A landscape with many valleys, sampled at points; each row gives a point and its height.
From any point a ball takes the steepest step (drop divided by distance) to one of its 2 nearest points. It stops when none of these is lower. Distance is the straight distance between rows; heights are no part of it.
Mamu height 469: .16 .01 -.17 -.15 .06 -.29 .15 .16 -.09 -.12 .21 .03 .23 -.01 .08 -.17
 -.11 -.26 .26 .09 .11 -.08 -.13 -.01 -.08 .20 -.29
gonu height 696: .06 -.21 .03 .27 -.07 .10 .01 .14 -.03 .02 .10 .04 -.10 -.20 -.01 .15
 -.01 .01 -.13 -.20 .14 .18 .04 -.32 .12 -.28 .18
zulo height 640: -.15 .16 -.10 -.03 -.36 .22 .09 .09 .13 .10 -.13 -.13 .03 -.18 -.19 .17
 -.10 .20 -.05 -.14 -.05 -.03 .04 -.23 .23 .16 .13
gana height 282: .35 -.35 .08 -.03 .03 -.35 .20 -.07 .32 -.23 .04 .03 .01 -.34 .04 -.38
 .05 .35 .24 -.11 -.01 .43 -.11 .04 .08 -.03 -.03
Lovam height 562: .00 .02 .28 .09 .05 .08 -.22 -.08 -.25 .14 -.01 -.27 -.29 .28 .20 .03
 -.30 -.15 -.13 -.07 -.33 -.37 .13 -.01 -.11 -.11 -.16
nusuf height 604: .07 -.11 .22 .22 .08 -.01 -.10 .07 .09 .14 -.06 -.35 -.28 .15 -.03 .18
 .11 -.18 .06 -.17 -.10 .11 .00 -.09 -.05 .00 .24
Luvat height 329: .30 .20 .00 .05 .13 -.18 .24 .00 .13 .01 -.01 -.04 .20 -.29 -.13 -.09
 .22 .13 .21 .11 .16 .17 .09 .11 .07 .36 -.02
narap height 311: .08 .03 -.10 -.20 .08 -.23 -.19 .10 .17 -.04 .07 -.17 -.21 .11 -.05 -.18
 -.24 .13 .19 .19 -.42 -.08 .12 .20 -.29 .22 -.44
vuzel height 378: .02 .02 -.02 .17 .31 -.20 .01 -.05 -.02 -.01 -.12 .23 -.02 .01 -.07 -.06
 .43 .13 .06 .08 .02 .05 -.03 -.06 -.25 -.10 .43
Nabet height 351: .10 .01 .14 .15 .02 -.15 -.20 .13 .30 .05 -.08 -.07 -.13 -.10 -.13 -.06
 .06 .09 .20 .02 -.03 .25 .21 .08 -.28 .16 .16
vakuv height 451: .21 .17 .13 .13 -.07 .00 -.05 -.12 .05 .21 -.15 -.11 .08 .01 -.23 .14
 .40 .13 -.09 .07 -.13 -.02 .05 -.21 .11 .26 .28
Sal height 416: .02 -.31 -.14 .13 .05 .16 .03 .03 .00 -.09 -.12 -.18 -.18 .11 -.03 .19
 .11 .09 -.09 -.24 .02 .08 -.14 -.18 .49 -.40 .21
bubo height 610: .03 .12 -.02 .08 .09 .17 .04 .08 -.19 .06 .27 .01 -.08 .06 .18 .15 -.21
 -.38 .12 .05 .14 -.18 .00 .06 -.16 .00 -.15
biful height 406: -.08 -.09 .20 .15 .09 .08 -.04 -.14 .04 .07 -.17 -.02 -.26 .03 -.05 .07
 .28 .11 -.07 -.21 -.12 .18 -.10 -.05 -.03 -.12 .47
lerif height 380: .44 .24 -.04 .16 .20 -.26 .02 .11 .30 .03 .13 -.20 .04 -.17 -.11 -.10
 .18 .03 .38 .19 .04 .18 .11 .04 -.11 .36 -.07
lafug height 407: -.10 -.27 .19 -.21 -.22 -.16 -.22 .01 .01 .08 .13 .19 .03 -.35 -.14 -.33
 -.20 -.12 -.29 .00 -.16 .34 -.10 -.01 .18 .05 -.16
guva height 630: -.21 .28 -.20 -.17 -.17 .13 .18 .04 .07 .06 -.13 -.03 .11 -.13 -.05 .04
 -.01 .11 .06 -.05 -.09 -.02 .02 -.02 .10 .33 .05
tofa height 345: .13 .21 -.30 .38 .19 -.01 .16 -.05 .07 .07 .12 .05 .17 .10 -.02 .08 .21
 -.26 .22 .12 .17 -.16 -.03 -.12 -.31 .02 .17
luko height 480: -.10 .05 -.08 -.18 -.12 -.14 .03 -.15 .07 .00 -.34 .13 .11 .10 -.19 -.19
 .15 .36 .22 -.05 -.14 .00 -.01 .15 -.13 .19 .20
Zugo height 392: .15 .20 -.28 .19 .23 -.03 .25 .11 .00 .02 .11 .04 .18 -.16 .03 .02 .18
 -.25 .23 .11 .21 .04 .02 -.08 -.19 .14 .03
Zadu height 585: -.29 -.20 .29 .03 -.16 .14 -.06 -.01 .06 .08 .07 -.07 -.11 -.15 -.01 .08
 -.39 .07 -.25 -.28 .00 .18 .15 .02 .14 -.09 -.03
Kage height 222: -.14 -.03 .18 -.07 -.36 -.14 -.14 .04 .17 .08 -.01 -.05 .17 -.17 -.22
 -.18 -.42 .17 -.09 -.07 -.05 .10 .34 .07 .06 .22 -.20
maf height 683: .12 -.01 -.07 .31 .07 .13 .13 .06 -.02 -.02 -.02 -.04 -.06 -.09 .00 .27
 .21 .11 -.05 -.12 .13 .01 -.03 -.30 .14 -.25 .35
veru height 484: .01 .15 -.32 -.26 .18 -.10 .27 .04 .29 -.15 .06 -.15 .05 -.11 .08 -.10
 -.08 .15 .40 .08 -.14 -.08 -.06 .26 -.14 .27 -.39
Vaka height 202: -.07 .20 -.03 -.05 .18 .16 .03 -.13 -.03 .11 .10 .02 .09 .11 .14 .24 .16
 -.34 .01 .13 .11 -.10 -.02 .25 -.10 .15 -.04
dud height 346: -.08 -.07 .13 -.18 -.04 .06 -.16 .09 -.35 -.09 .15 .17 -.06 -.02 .14 .09
 -.20 -.10 -.31 .07 .11 -.11 .04 .03 .04 -.15 -.14
disos height 441: -.15 .10 .24 -.20 -.16 .39 .02 -.06 -.23 .11 -.04 .14 -.12 -.03 .19 .15
 -.23 .11 -.27 .01 .18 -.11 .00 .27 .25 .04 -.08
govu height 579: .02 .16 -.01 -.14 -.05 -.17 -.08 .10 -.09 -.01 .00 -.12 -.02 -.18 .08
 -.24 -.41 .11 -.03 .02 -.35 -.24 .26 -.04 -.16 .22 -.40
datot height 97: .01 .16 -.03 .14 .11 .06 .05 -.14 .05 .11 -.02 .06 .18 .08 .01 .21 .39
 -.23 -.03 .09 .15 -.01 .05 -.02 .00 .10 .15
fefu height 414: -.01 .20 -.27 .18 .10 -.02 .06 .01 .16 .18 .00 -.07 -.03 .06 -.10 -.07
 .00 -.13 .41 .04 -.19 -.22 -.02 .10 -.37 .19 .02
Kup height 577: -.02 -.15 .19 .29 -.10 .21 -.02 -.07 .13 .04 .00 -.05 -.29 -.32 -.10 .00
 -.03 .10 -.18 -.21 -.16 .37 -.10 -.17 .16 -.24 .29
bago height 481: -.20 .08 -.19 -.13 .10 -.14 -.04 -.08 -.06 -.14 -.15 .19 .16 .28 -.03
 -.08 .13 .00 .03 .12 -.02 -.28 -.10 .01 -.31 -.10 .08
daz height 433: .16 -.04 -.18 -.20 .12 -.26 .19 .16 .26 -.13 .04 -.18 .05 -.22 .00 -.13
 -.02 .02 .38 .04 -.09 .09 -.08 .09 -.06 .34 -.26
Rud height 609: -.06 -.01 .01 -.07 -.05 -.08 -.06 .22 -.14 .06 .11 .01 .02 -.12 .00 .00
 -.17 -.19 .07 .01 -.03 -.05 .05 -.02 -.14 .12 -.09
fupo height 304: -.09 .13 -.01 -.07 -.05 .22 .15 -.03 -.14 -.08 .03 .30 .19 .06 .00 .21
 .14 -.06 -.20 .13 .50 .00 -.11 .15 .10 .00 -.05
kiniv height 592: .05 -.09 .28 .29 -.02 .10 -.04 .07 .20 .04 -.05 -.30 -.30 -.13 -.04 .09
 -.04 .06 -.08 -.27 -.01 .27 .08 -.15 .10 -.05 .26
geso height 322: .03 .02 .10 .12 -.05 .34 .06 -.07 .13 .15 -.07 -.27 -.09 -.04 -.02 .31
 .15 -.03 -.07 -.08 .13 .08 -.02 .01 .38 .07 .15
Nur height 310: -.01 .16 .14 -.13 .04 .14 -.12 -.08 -.35 -.03 .05 .07 -.04 .17 .32 .15
 -.03 -.13 -.23 .20 .06 -.33 .01 .08 .02 -.05 -.16
gok height 573: -.09 .02 .07 -.09 -.03 -.13 -.21 -.02 -.08 .06 -.12 -.08 -.15 .04 .03
 -.10 -.34 .18 -.05 .00 -.48 -.24 .28 .00 -.27 .20 -.22
rep height 586: -.01 .03 .02 -.06 -.13 -.20 -.05 .13 -.24 .04 .14 .00 .19 -.16 .06 -.19
 -.47 .03 -.05 .03 -.13 -.20 .27 -.11 -.01 .09 -.41
Sebo height 352: .09 -.05 .08 .20 .15 .16 .07 -.02 .14 .15 -.17 -.48 -.22 .13 -.05 .21
 .20 .11 -.01 -.21 -.01 .11 -.04 -.06 .43 -.05 .20
Lim height 434: -.04 -.18 .08 -.37 -.15 -.23 -.05 -.15 .05 -.12 -.11 .20 .06 -.16 -.04
 -.42 -.08 .36 .07 -.03 -.18 .15 -.09 .35 .11 .05 -.18
Detek height 508: -.26 .17 -.14 -.21 .11 .05 .06 -.24 .09 .08 -.27 .19 .16 .22 -.01 -.02
 .23 .20 .16 -.03 -.11 -.03 .04 .15 -.23 .14 .30
Fopu height 356: -.02 -.26 .02 .10 -.18 .17 -.04 .10 -.10 .00 .09 -.13 .04 .17 .05 .28
 -.30 -.05 -.15 -.12 .15 -.20 .10 -.18 .26 -.34 -.15
tul height 432: -.11 -.29 .06 .16 .14 .09 .04 -.01 -.01 -.01 -.13 -.08 -.27 .08 .00 .10
 .14 .07 -.08 -.32 -.12 .17 -.16 -.17 .10 -.39 .33
neza height 281: -.04 .14 -.11 -.14 -.08 -.18 -.06 .10 .27 -.08 -.04 -.20 -.07 .02 -.15
 -.15 -.23 .17 .23 .12 -.21 -.01 .19 .23 -.17 .33 -.31
nago height 517: -.08 .00 -.19 -.01 .07 -.20 -.14 -.01 -.04 -.22 -.11 .16 .17 .38 -.10
 -.26 -.15 .03 .08 .24 .01 -.38 -.04 -.02 -.51 -.22 -.04
Seva height 568: -.06 -.11 .03 -.12 -.14 .16 -.14 -.06 -.27 -.03 -.11 -.10 -.10 .25 .20
 .17 -.20 .15 -.35 -.05 -.21 -.38 .11 -.21 .23 -.26 -.09
bur height 337: .00 -.08 .03 .04 -.18 .07 -.10 .10 -.20 .06 .15 -.09 .03 .15 .05 .19
 -.22 -.23 -.10 -.01 -.05 -.26 .06 -.17 .01 -.15 -.16
vur height 546: -.25 .07 -.06 -.14 .13 .27 .10 -.25 .01 .09 -.14 -.05 -.01 .23 .14 .23
 .26 .02 -.13 -.17 .04 .04 -.12 .07 .15 -.04 .30
bire height 395: .10 -.01 .04 .01 -.16 -.21 .11 -.09 -.12 -.26 -.01 .40 .23 -.28 -.12
 -.33 .15 .14 -.05 .04 .27 .31 -.16 .04 .11 -.17 .04
rizu height 349: -.02 .02 -.02 .33 .27 .12 .06 .09 .06 -.12 .09 -.02 -.01 .29 .17 .01
 -.01 -.26 .14 .10 .43 -.07 -.07 -.04 -.37 -.36 .25
zum height 359: .18 -.36 .09 -.11 -.05 -.40 -.01 -.02 .12 -.14 -.01 .17 .09 -.28 -.10
 -.43 .03 .17 .16 -.08 -.10 .36 -.09 .00 .05 .01 -.04
zukur height 225: .13 .19 -.12 .13 .38 .00 .12 -.26 .18 .09 .06 .13 .29 .02 .08 .08 .53
 -.28 -.05 .06 .08 .06 .19 .02 -.19 .11 .11
suni height 613: .12 -.03 .01 .25 .01 .00 -.02 -.02 .00 .17 -.08 -.24 -.06 .19 -.14 .24
 .26 -.24 .09 -.01 -.15 -.08 -.05 -.20 -.13 .11 .19
fug height 365: -.09 .01 -.01 -.02 .12 .37 .13 -.05 -.14 -.07 .11 .12 .05 .22 .12 .40
 .11 -.18 -.30 .10 .47 -.01 -.16 .19 .19 -.08 -.13
kofo height 415: .25 .23 .11 .35 .26 -.03 .02 .03 .17 .10 .04 -.18 -.12 -.08 -.10 .18 .24
 .00 .10 .03 -.10 .03 .13 -.14 -.19 .21 .31
zogu height 558: -.02 -.07 .24 .17 -.28 .24 -.07 -.28 .13 .07 -.11 .13 -.13 -.22 -.18
 -.15 -.01 .09 -.19 -.04 -.28 .38 -.21 -.10 .20 -.24 .28
Borof height 315: .09 -.01 -.25 .16 .29 .23 .10 -.17 .13 -.16 -.05 -.15 .11 .26 .12 .39
 .44 -.04 -.23 -.04 .22 -.01 -.10 -.19 .29 -.24 .10
piro height 514: .20 -.01 .06 -.37 .15 -.16 .14 .15 -.18 -.12 .16 .08 -.02 -.25 .31 -.25
 -.28 .08 .07 .12 .01 .00 .05 .24 -.05 .18 -.56
Nila height 314: -.04 .00 -.21 .03 -.08 .21 -.02 .09 -.16 .01 .07 -.13 -.04 .21 .12 .38
 -.01 -.27 -.10 .03 -.09 -.31 -.14 -.21 .19 -.11 -.12
Norit height 472: -.14 -.03 .05 -.20 -.23 -.06 .05 -.11 -.09 -.13 -.07 .41 .13 -.24 -.11
 -.34 .02 .17 .01 .00 -.01 .18 -.13 .20 .07 -.09 .10
mizif height 557: .21 .05 -.28 -.13 .23 -.21 .13 .04 -.02 -.01 .21 .05 -.02 .06 .22 -.39
 -.23 .05 .41 .14 -.17 -.33 -.06 .20 -.25 -.01 -.42
nele height 671: .06 .17 -.16 .16 -.06 .03 .18 -.04 -.05 .05 -.05 .10 .06 -.23 -.11 .09
 .32 .21 -.06 -.07 .03 .05 -.03 -.32 .16 -.04 .35
Rus height 313: -.14 -.26 .19 -.23 -.10 -.26 -.37 -.03 .25 -.02 .00 .06 -.15 -.10 -.12
 -.30 -.17 .21 -.08 .08 -.27 .26 .14 .32 -.10 .16 -.21
kas height 512: -.21 -.25 .12 -.08 .12 .11 -.08 -.03 -.15 -.14 -.02 -.02 -.20 .25 .12
 .16 .04 -.05 -.25 -.16 .10 .04 -.22 .05 .19 -.45 .10
kog height 230: .12 .11 .03 .08 -.16 .12 .10 .09 -.14 .04 .02 .15 .20 -.11 -.08 .11 .18
 -.11 -.10 .13 .44 .10 .00 .06 .20 .07 -.02
Mis height 535: -.28 -.10 -.04 -.10 .25 .16 .06 -.19 -.04 -.06 -.14 -.12 -.15 .35 .16
 .19 .24 .00 -.14 -.20 .09 .03 -.26 .03 .19 -.35 .22
dar height 286: .05 .14 -.26 .34 .16 .07 .04 .08 .07 -.10 .18 .16 .14 .22 .00 -.07 -.05
 -.26 .24 .18 .33 -.19 -.10 -.06 -.45 -.18 .08
Zef height 256: .01 .11 .07 -.10 -.08 -.06 .12 -.04 .09 -.02 -.11 .09 .12 -.28 -.13 -.15
 .12 .12 .09 .07 .13 .21 .02 .20 .10 .21 .04
Fufal height 539: .02 .10 -.23 .07 .08 -.11 -.09 -.02 -.20 -.08 .13 .11 .07 .29 .04 -.26
 -.24 -.12 .07 .14 -.16 -.54 -.05 -.07 -.44 -.16 -.17
Zik height 206: .08 .10 -.17 .29 .19 .18 .15 -.23 .12 .07 .00 -.17 .14 .28 .05 .33 .37
 -.24 -.04 -.01 .09 -.11 .00 -.16 .10 -.09 .12
mok height 317: .10 .06 -.10 .05 .40 -.13 .03 -.08 .10 .10 -.04 .11 .06 -.07 .07 .02 .52
 -.09 .13 .12 -.02 .09 .05 .04 -.22 .12 .24
golus height 563: -.04 .07 .09 -.19 -.16 .07 -.17 .01 -.36 .09 -.10 .01 -.07 .08 .21 -.01
 -.11 .07 -.32 .11 -.29 -.33 .13 -.20 .14 -.01 -.15
Funad height 531: -.31 .19 -.12 -.28 -.01 .25 .08 -.23 -.04 .10 -.16 .09 .05 .22 .13 .10
 .09 .22 -.07 -.11 -.11 -.07 -.07 .06 .00 .06 .36
Bana height 350: -.13 -.11 .06 -.34 -.01 -.14 -.20 .01 .29 -.16 .06 .12 -.27 -.33 -.02
 -.32 -.15 .21 -.03 .11 -.15 .37 -.06 .35 .02 .13 -.22
lop height 400: -.09 .00 -.36 -.03 .19 .39 .28 -.15 .03 -.03 -.02 -.10 .05 .24 .22 .41
 .21 -.04 -.16 -.17 .12 .01 -.09 -.15 .39 -.17 .08
Pitad height 379: -.13 -.21 .10 -.25 -.18 -.09 -.17 .10 -.25 .02 .18 .27 .02 -.22 .00 -.13
 -.20 -.15 -.28 .02 .04 .12 -.09 -.04 .10 -.07 -.14
mez height 600: .00 .05 -.11 .12 -.03 -.05 -.06 .18 -.11 .05 .18 .04 .06 .08 .01 -.07
 -.27 -.28 .21 .03 -.03 -.22 .08 -.07 -.32 -.04 -.10
nozub height 715: .17 .05 .10 .21 -.11 -.03 -.05 .22 .10 .06 .08 .00 .02 -.29 -.13 -.05
 -.09 -.03 .05 -.04 .20 .30 .20 -.16 -.01 .11 .07
kanor height 184: -.14 .11 .14 -.14 -.35 .00 -.08 .07 .06 .04 -.10 .03 .10 -.22 -.21 -.13
 -.13 .15 .01 -.01 .07 .04 .14 .09 .11 .22 .00
guvu height 386: .14 .13 -.10 .31 .24 -.04 .03 .07 .14 .14 .05 -.07 -.04 .03 -.01 .04 .14
 -.23 .32 .03 -.08 -.02 .01 -.05 -.36 .13 .22
lorip height 265: -.07 .21 -.02 .00 .21 .16 -.03 -.11 -.20 -.06 .16 .07 .00 .23 .28 .23
 .03 -.33 -.09 .18 .12 -.29 -.12 .16 -.11 -.06 -.11
Dela height 482: .19 -.11 -.22 -.21 .10 -.32 .31 -.01 .07 -.18 .07 -.09 .24 .02 .13 -.13
 .01 -.04 .41 .06 -.02 -.13 -.19 .11 -.06 .21 -.29
duku height 316: .07 -.14 .10 -.04 -.13 -.32 -.23 .12 .25 .00 -.09 -.07 -.09 -.12 -.24
 -.21 -.02 .12 .10 .01 -.16 .25 .12 .05 -.15 .23 -.02
veban height 250: -.14 .04 .03 -.12 -.19 -.21 -.09 .10 .27 -.12 -.01 -.12 -.02 -.13 -.13
 -.18 -.44 .21 -.03 .09 -.09 .04 .36 .18 -.07 .31 -.34
ramal height 536: -.20 .02 .20 .06 -.30 .32 .03 -.20 .08 .01 -.08 .24 -.15 -.27 -.08 -.12
 -.15 .13 -.14 -.13 -.09 .36 -.13 .14 .18 -.18 .20
Bonam height 509: -.20 .17 .06 -.13 -.28 .21 .11 -.18 .04 -.01 -.09 .33 .00 -.31 -.10 -.27
 -.13 .23 -.02 -.03 -.01 .31 -.10 .26 .16 -.02 .10
nidop height 632: .01 .15 -.14 .09 -.26 .03 -.11 -.13 -.09 .00 -.04 -.06 .26 .37 -.15 .24
 .20 -.16 -.09 .15 .07 -.34 -.12 -.14 .11 .00 -.04
Bati height 706: .00 -.19 .14 .27 -.11 .05 -.06 .19 .03 .13 .24 .02 -.04 -.30 -.07 .07
 -.26 -.02 -.09 -.21 .17 .38 .20 -.27 .08 -.06 .05
numil height 436: .29 .25 .14 .18 .12 -.20 -.05 .06 .10 .11 .04 -.07 .03 -.21 -.24 .01 .26
 .17 .01 .07 -.10 .04 .09 -.17 -.01 .29 .24
bib height 303: .11 -.03 .06 .00 -.22 -.10 .12 .11 -.18 -.13 .04 .30 .23 -.20 -.16 -.12
 .10 -.03 -.10 .04 .44 .24 -.08 .01 .18 .01 -.06
rufon height 449: -.15 -.07 -.19 -.04 .16 .40 .29 .00 -.11 -.11 -.01 -.12 -.13 .11 .18 .31
 -.07 .02 -.09 -.23 .21 -.01 -.15 .03 .37 -.22 .04
kud height 409: -.01 -.30 .13 -.27 -.10 -.32 -.08 .10 .02 -.04 .08 .15 .10 -.28 -.03
 -.35 -.12 -.04 .03 .01 -.02 .25 -.04 .11 .07 .04 -.20
pokup height 435: -.06 -.06 -.15 -.01 .18 -.24 -.03 .02 -.01 -.12 -.16 .15 .15 .13 -.03
 -.07 .34 -.04 .15 .17 .08 -.05 -.09 -.05 -.33 -.07 .22
mivo height 538: .10 .04 -.13 -.28 .18 -.16 .14 .15 -.02 -.08 .13 .01 -.03 -.12 .23 -.24
 -.27 .17 .30 .13 -.07 -.15 .11 .26 -.20 .03 -.47
gul height 280: .07 -.31 .09 -.26 -.07 -.41 -.25 .06 .27 -.02 -.03 -.11 -.07 .07 -.14
 -.26 -.12 .26 .19 .05 -.25 .23 .14 .20 -.17 .17 -.30
suvos height 272: -.02 .06 -.27 .15 .10 .20 .15 -.03 -.02 .10 .07 -.17 .02 .14 .07 .37 .14
 -.32 .04 -.05 -.03 -.15 -.16 -.19 .05 -.02 .05
fiba height 404: -.10 -.17 .09 .15 .28 .08 .03 .18 -.05 -.13 .05 -.02 -.16 .24 .19 .08
 -.05 -.24 .00 -.09 .39 .09 -.06 -.07 -.15 -.44 .18
kurog height 468: .26 .14 .14 .10 .01 -.20 -.01 -.16 -.04 .09 -.03 .11 .21 -.05 -.22 -.02
 .50 .11 -.17 .14 .07 .00 .02 -.14 .19 .10 .25
Des height 423: -.09 .03 .19 -.18 .03 .35 .07 -.07 -.20 .05 -.06 -.17 -.19 .22 .20 .21
 -.19 .06 -.22 -.07 .11 -.20 -.03 .20 .37 -.16 -.11
fet height 444: .01 .26 -.32 .02 .09 -.08 .18 .01 .22 .01 .08 -.12 .03 -.02 -.08 -.15
 -.19 .04 .46 .04 -.23 -.22 .00 .21 -.27 .26 -.28
pomak height 642: .01 -.09 -.05 -.08 -.31 .09 -.20 -.04 -.07 -.10 -.08 -.01 .12 .19 -.09
 .23 .21 -.03 -.21 .10 .17 -.16 -.11 -.20 .28 -.13 .01
lifa height 551: -.05 .10 -.09 .08 .09 .01 -.12 -.01 -.26 -.08 .03 -.02 -.09 .35 .18 .00
 -.22 -.12 -.15 .11 -.18 -.51 -.06 -.17 -.35 -.27 -.10
zuram height 283: .08 .02 .13 .12 -.16 .18 .00 .08 -.01 .13 .04 -.09 .05 -.03 -.04 .27 .06
 -.15 -.02 .01 .28 .08 .05 .00 .17 .05 .07
Sada height 405: -.08 .06 .15 -.14 .13 .41 .11 -.08 -.16 .10 .05 -.13 -.07 .22 .19 .34
 .02 -.20 -.22 -.04 .26 -.07 -.11 .26 .33 .03 -.13
rufu height 662: .00 .05 -.09 -.03 -.30 .03 .08 -.03 -.01 .10 -.15 .09 .09 -.20 -.23 -.07
 .22 .17 -.12 -.07 -.10 .12 -.15 -.32 .31 .09 .23
Tenoz height 492: .13 .11 .16 .03 -.13 -.23 -.08 -.14 -.01 .01 -.15 .14 .24 -.02 -.20 -.15
 .39 .12 .03 .15 .23 .09 .04 .14 .11 .03 .25
bedup height 487: -.22 -.32 .18 -.04 .06 .04 -.15 .09 -.15 -.04 .13 .02 -.18 .06 .19 .11
 -.13 -.17 -.20 -.18 .09 .09 -.04 -.04 .00 -.38 .01
povo height 384: .38 .16 .02 .26 .17 -.22 -.12 .23 .35 -.03 .09 -.13 -.12 -.11 -.11 -.16
 .00 .12 .37 .15 -.03 .24 .28 -.02 -.29 .22 .04
Tapuz height 623: .17 .02 -.15 .32 -.09 .02 -.11 -.14 -.03 .02 -.04 -.16 .11 .43 -.19 .26
 .25 -.27 .00 .06 .03 -.25 -.14 -.24 -.07 -.05 .07
radi height 619: -.18 .06 -.02 -.10 -.07 .07 .00 .08 -.04 .07 -.09 -.02 .01 -.07 -.07 .06
 .09 -.04 .05 .01 -.10 -.04 -.01 .01 -.07 .14 .08
Gaf height 458: -.16 -.08 .04 -.34 -.12 -.22 -.09 -.01 -.01 -.03 -.19 .11 .03 .02 -.13
 -.25 -.04 .28 .13 -.03 -.25 -.03 .04 .18 -.11 .10 -.01
vel height 385: -.01 -.40 -.06 .07 -.12 .21 .02 .04 -.03 -.08 -.03 -.11 -.09 .02 .01 .19
 -.20 .07 -.09 -.23 .10 .04 .02 -.11 .50 -.41 -.01
Tusu height 593: -.06 -.05 -.02 .04 -.02 -.15 -.13 .09 -.19 .05 .15 .08 .15 .06 .10 -.15
 -.41 -.07 -.01 .00 -.16 -.26 .24 -.11 -.30 -.10 -.22
dinu height 559: -.04 .10 .03 .10 .10 .11 -.09 -.16 -.23 .06 -.08 -.19 -.24 .44 .23 .04
 -.17 -.11 -.11 -.03 -.33 -.51 -.07 -.06 -.15 -.20 -.05
Vuru height 560: -.05 .05 -.05 .02 -.10 -.09 -.16 -.02 -.38 -.02 -.06 .02 -.01 .26 .10
 -.02 -.17 .00 -.25 .06 -.36 -.42 .13 -.32 -.16 -.10 -.19
toli height 488: .05 .02 .10 -.36 -.04 -.05 .11 .14 -.20 -.03 .04 .15 .08 -.24 .08 -.18
 -.19 .01 -.09 .14 .07 -.03 -.01 .22 .11 .27 -.36
ruk height 450: -.21 -.32 .11 .10 .15 -.02 -.13 .12 -.07 -.13 .16 .16 -.05 .13 .19 .01
 -.14 -.22 -.08 -.15 .25 .19 .05 -.14 -.25 -.44 .16
sipi height 437: .16 .08 -.16 .03 .04 -.11 .21 .30 -.11 -.03 .23 .05 .13 -.21 .00 -.03
 -.04 -.29 .21 .08 .21 .15 -.04 -.11 -.08 .23 -.18
govoz height 367: .27 -.29 -.03 -.13 .05 -.35 .18 .16 .37 -.23 .09 -.16 -.01 -.28 .04 -.21
 .01 .23 .34 -.04 .04 .34 -.07 -.01 .00 .20 -.20
raz height 567: -.11 .03 .17 .03 -.02 .02 -.20 .04 -.03 .10 -.04 -.13 -.20 .17 .05 .05
 -.32 -.06 .03 -.05 -.27 -.27 .16 .07 -.31 .03 -.07
zup height 394: -.07 -.20 .12 -.21 -.14 -.14 -.10 -.18 .26 -.10 -.01 .25 -.05 -.30 -.16
 -.46 -.14 .24 .02 .03 -.26 .49 -.09 .31 .08 -.03 -.14
gugo height 375: .16 -.02 .19 .22 .25 .09 .00 -.15 .05 .12 -.07 -.23 -.19 .06 .01 .20 .38
 .06 -.15 -.14 -.03 .13 -.05 -.11 .23 -.10 .36
leg height 576: -.20 -.09 .22 .04 -.15 .11 -.07 .03 .06 .06 -.06 -.17 -.14 .04 -.03 .09
 -.27 .00 .01 -.21 -.06 -.05 .18 .07 -.08 -.05 .07
kodi height 461: -.16 .13 .16 -.34 -.12 .20 .00 .02 -.29 .01 .02 .29 .00 -.20 .12 -.06
 -.14 .05 -.28 .12 .18 -.05 -.01 .25 .15 .11 -.21
Malu height 653: -.03 -.13 -.07 -.05 -.41 .16 -.09 -.05 -.03 .04 -.11 .13 .06 -.02 -.17
 .08 .12 .09 -.23 -.01 .01 .01 -.19 -.23 .42 -.16 .16

For each start below, name the point where the ball stops.
gonu | kog
Rud | datot
vur | gul
mivo | kog
nusuf | kog
Seva | datot

Call two points neighbours if one is among the 2 nearest of the other. Go from one point of each pair to the other, from neighbour to neighbour, staying as low as possible. Name the highest point that can't be avoided.
tofa and gana | Dela
tofa and kanor | Tenoz
gana and datot | kud
kog and Zik | tul
